The views of a scene show one set of named points, each view turned or mirrored, and shifted as a whole, with a little noise and some points left out.

Scene 1
View 1
q41: [ 15   8  -4  12  33  -7  10 -27  22 -11  -8  12 -27  27 -10 -20   6 -15
 -10  11  -7 -12  -4 -12  37  10 -20]
q310: [-35  25   4  12   3  -6  12 -24   1 -17 -12  -2  -2  45   3 -21  28 -40
  10 -21  10  15 -43 -13  32  10   1]
q902: [ 23   2  -5   0  34  -3  23 -18  33  -4 -24  29 -26   0  -2 -19   4   0
 -17   1 -23 -20  -3 -11  23  -3  -7]
q815: [ -8  11  -4  13  33  -4   8 -21  13 -11  -6  -6 -14  29  -3 -10  16 -23
  -6  -5  -4   8 -14 -11  36  -3 -19]
q669: [-11   7  -4   0  42   7  26 -10  13   1 -27  -3   0  -5  15  -2  19 -11
  -7 -41 -26  19 -19 -10   7 -33  -9]
q841: [-19   7   6 -21   9  -6  33  -5  21   0 -46  19  -7   8   2 -27  21 -18
 -11 -31  -9  10 -22   0   6 -17   0]
q12: [ -6  30  -2  36  25   6   7 -36   9 -24   5   3  -4  34  19  -5  19 -29
  15 -18 -17   2 -42 -24  38  10   9]
q805: [ 37  12  -2   2  26   8  39 -22  50  -9 -40  58 -18 -27  28 -17   1  20
  -7 -16 -57 -36 -22 -24   5  -4  28]
q609: [-16  26  -1  27  27   6  11 -30   6 -19  -1  -5   3  30  19  -2  21 -29
  16 -27 -17  13 -44 -23  29  -3   4]
q52: [ -1  14   2   4  11  -7  17 -21  22 -12 -21  21 -16  25   0 -28  12 -19
  -5  -2  -6 -10 -22 -10  30  12   0]
q656: [-16  13   4   1  -3 -15   9 -26  15 -20 -16  19 -24  53 -17 -37  17 -39
  -7  13  20  -9 -23  -7  43  29  -8]
q119: [  3  20  -2  18  23   4  22 -27  24 -12 -17  21  -6   9  17 -12  13 -12
   4 -19 -26  -7 -32 -23  25  -1  12]
q16: [-13  22   7  -1 -11 -10  25 -20  20 -17 -27  35 -13  35   0 -36  19 -30
  -3  -6   1 -13 -41 -16  28  25  16]
View 2
q841: [-28  18 -15  31   3   8 -19  22 -22 -48   3 -14  -8 -13   1 -22 -11   3
  13 -29 -31 -27 -29  15 -12  -4  18]
q119: [-31   2 -10  10  -7  32 -11  22   6 -35  20  13 -21   5 -13 -32 -15  16
   8 -17   3 -28 -11  -4 -20   5 -10]
q815: [-18  24  -5  15  -4  32  -2  20 -19 -54  13   7  -9  28   0 -50  -3  19
  41 -23  -5 -33   4   8 -33  12  12]
q805: [-44  -2 -49  20  12  24 -33  45  -1 -28  25   0 -30 -16 -28 -13 -44  36
 -46 -28   6 -25 -24 -24 -18  -1 -38]
q310: [-19   3  23   7 -16  24   8   1   2 -44  12  13  -6  16  12 -34   9  -2
  49   1 -20 -26  -7  27 -14   9  17]
q16: [-29 -17 -10  17   5  -1  -1  13  -2 -43  16   5   0  12  18 -10 -12  16
  17  18 -28 -29  -3  20 -12   8  -8]
q902: [-29  21 -43  23  12  18 -19  39 -25 -50  16  -6 -16  12  -5 -40 -22  37
  -1 -29   0 -34  -4  -9 -33   5  -8]
q669: [-23  35  -8  23 -10  42 -19  26 -19 -42   4   1 -23 -14 -25 -47  -8   2
  15 -52  -4 -25 -29   2 -17  -4  20]
q609: [-20   6  16   2 -19  45   1   8   8 -36  16  27 -20  12 -14 -45   3   3
  35 -15   3 -26  -8  10 -19  10   6]
q12: [-21  -3  16  -3 -16  44   4  11  15 -36  22  28 -19  23  -6 -43  -2  12
  31  -2   9 -28   1   5 -22  15 -10]
q52: [-29   0  -8  13   0  20  -6  18  -5 -42  18   8 -12  11   4 -25 -11  17
  16  -5 -11 -29  -7   6 -19   8  -6]
View 3
q16: [-12  -1   0  35  -2 -19  -5  22  23   0   1   0  -4  -1 -13 -10  28  -8
 -12 -16 -22 -11  28 -19  23  -6   9]
q119: [  2  -8   1   8  16  -5  12  18  18   3 -32   8  -3   8   4  -5   0   2
 -41  10 -15 -21  35 -13  29   6 -15]
q805: [-16  -3  -3  45  35  -7  27  24   8   8 -56 -14  24  33  25  17   4  17
 -55  45 -31 -11  16  -8  44 -19 -27]
q12: [ 21 -14   1  -7   5  -7  -2  20  17   8 -24  21 -23  -7 -17 -12  -7 -13
 -38  -5  -5 -18  45 -10  25  32 -10]
q902: [-16   4   5   8  28  -2  16   7  11  13 -12  30  12  23  27  -3   8  25
 -34  17 -32   0  21 -15  35 -12 -25]
q656: [-10  -1   3  11  -4 -11 -12  10  19  11  33  34 -11  -5 -13 -17  33   1
  -1 -34 -23   6  26 -18  18   1   4]
q52: [ -5   0   4  12   8  -9   2  20  19   3 -15  13  -5   1   0  -9   7   0
 -26  -4 -18 -14  32 -16  26   2  -5]
q41: [ -6  -3   3  -2  18   0   9   2   8  17   8  50  -6  12   9  -8  12  18
 -28  -5 -24   9  23 -10  32   6 -21]
q609: [ 16  -8   3 -21   5 -10   3  18  23  -2 -25  17 -23 -11  -8 -16 -13  -9
 -38  -9  -4 -27  48 -15  21  25  -7]
q841: [-22   9  10 -15  12 -17   9   7  32 -12 -14  15   4   6  29 -17  -1  19
 -17   0 -18 -29  33 -31  16 -19  -2]
q669: [-11   3  13 -34  19 -14  15   9  34 -16 -38  16   1   7  36 -14 -24  21
 -39  14  -9 -40  41 -25  20  -9 -10]
View 4
q41: [-39 -10  20  -4  -8 -41   2  -1 -35  -7  14  -9 -16  12 -19   8  -7  15
  39  15 -34 -37 -12 -12 -11 -15  20]
q609: [ -5 -16  14  20  -9  -8  20 -31 -23 -12  27 -45   9  -6   4  19 -22  36
  31  15 -31 -20   5 -27  14 -12  35]
q841: [-21 -17 -10  -1 -29 -30  31 -42  11   5   8 -21   4  14 -32  32 -20  -7
  30  10 -17 -16  20 -32 -14  -4  -2]
q902: [-41 -26 -10 -13 -16 -34  13 -13 -35  -7  24   1 -10  22 -20  13  -4 -11
  35  16 -42 -29  -1 -19 -28 -25  -2]
q815: [-22 -11  15   8 -16 -42  -3 -14 -27 -18  14 -22  -3  -1 -19  18  -8  22
  35  15 -24 -27  -2 -22   1 -10  26]
q310: [-12  -6  33  21 -16 -17  19 -31   4   3   5 -48   0  -4 -16  17 -28  39
  35   6 -17 -22   8 -24  20   0  38]
q52: [-29 -17  10   1 -13  -8  29 -21 -15   5  17 -26  -7  15 -13  12 -23  15
  39  10 -34 -26   2 -22  -6 -10  19]
q805: [-37 -44 -34 -22  -8  19  50 -28 -38   5  45  -1  -1  38   1  13 -15 -29
  34  18 -60 -26  10 -22 -44 -35 -17]
q12: [-14 -18  23  15   0   1  20 -22 -33  -8  30 -42   1  -3  12  11 -24  41
  34  12 -37 -28  -1 -22  12 -14  40]
q656: [-44   4  45   0 -13 -30  15  -4  -1  18  -9 -22 -27  16 -32   3 -24  30
  44   1 -20 -37  -9 -11   5   1  31]
q16: [-38  -7  27  -2 -11  -1  41 -19   9  25   4 -26 -19  21 -21   7 -33  19
  42   2 -31 -29   4 -16  -3  -7  20]
q669: [ -2 -30 -29   8 -21 -36  12 -44 -32 -31  41 -22  21   0  -6  36  -3  -4
  25  25 -28 -10  13 -35 -11 -23   2]

Which points are out of place in each view (at most two, in the order of its rows)? Write none if all are in place.
view 1 | q52
view 2 | none
view 3 | q841
view 4 | q669
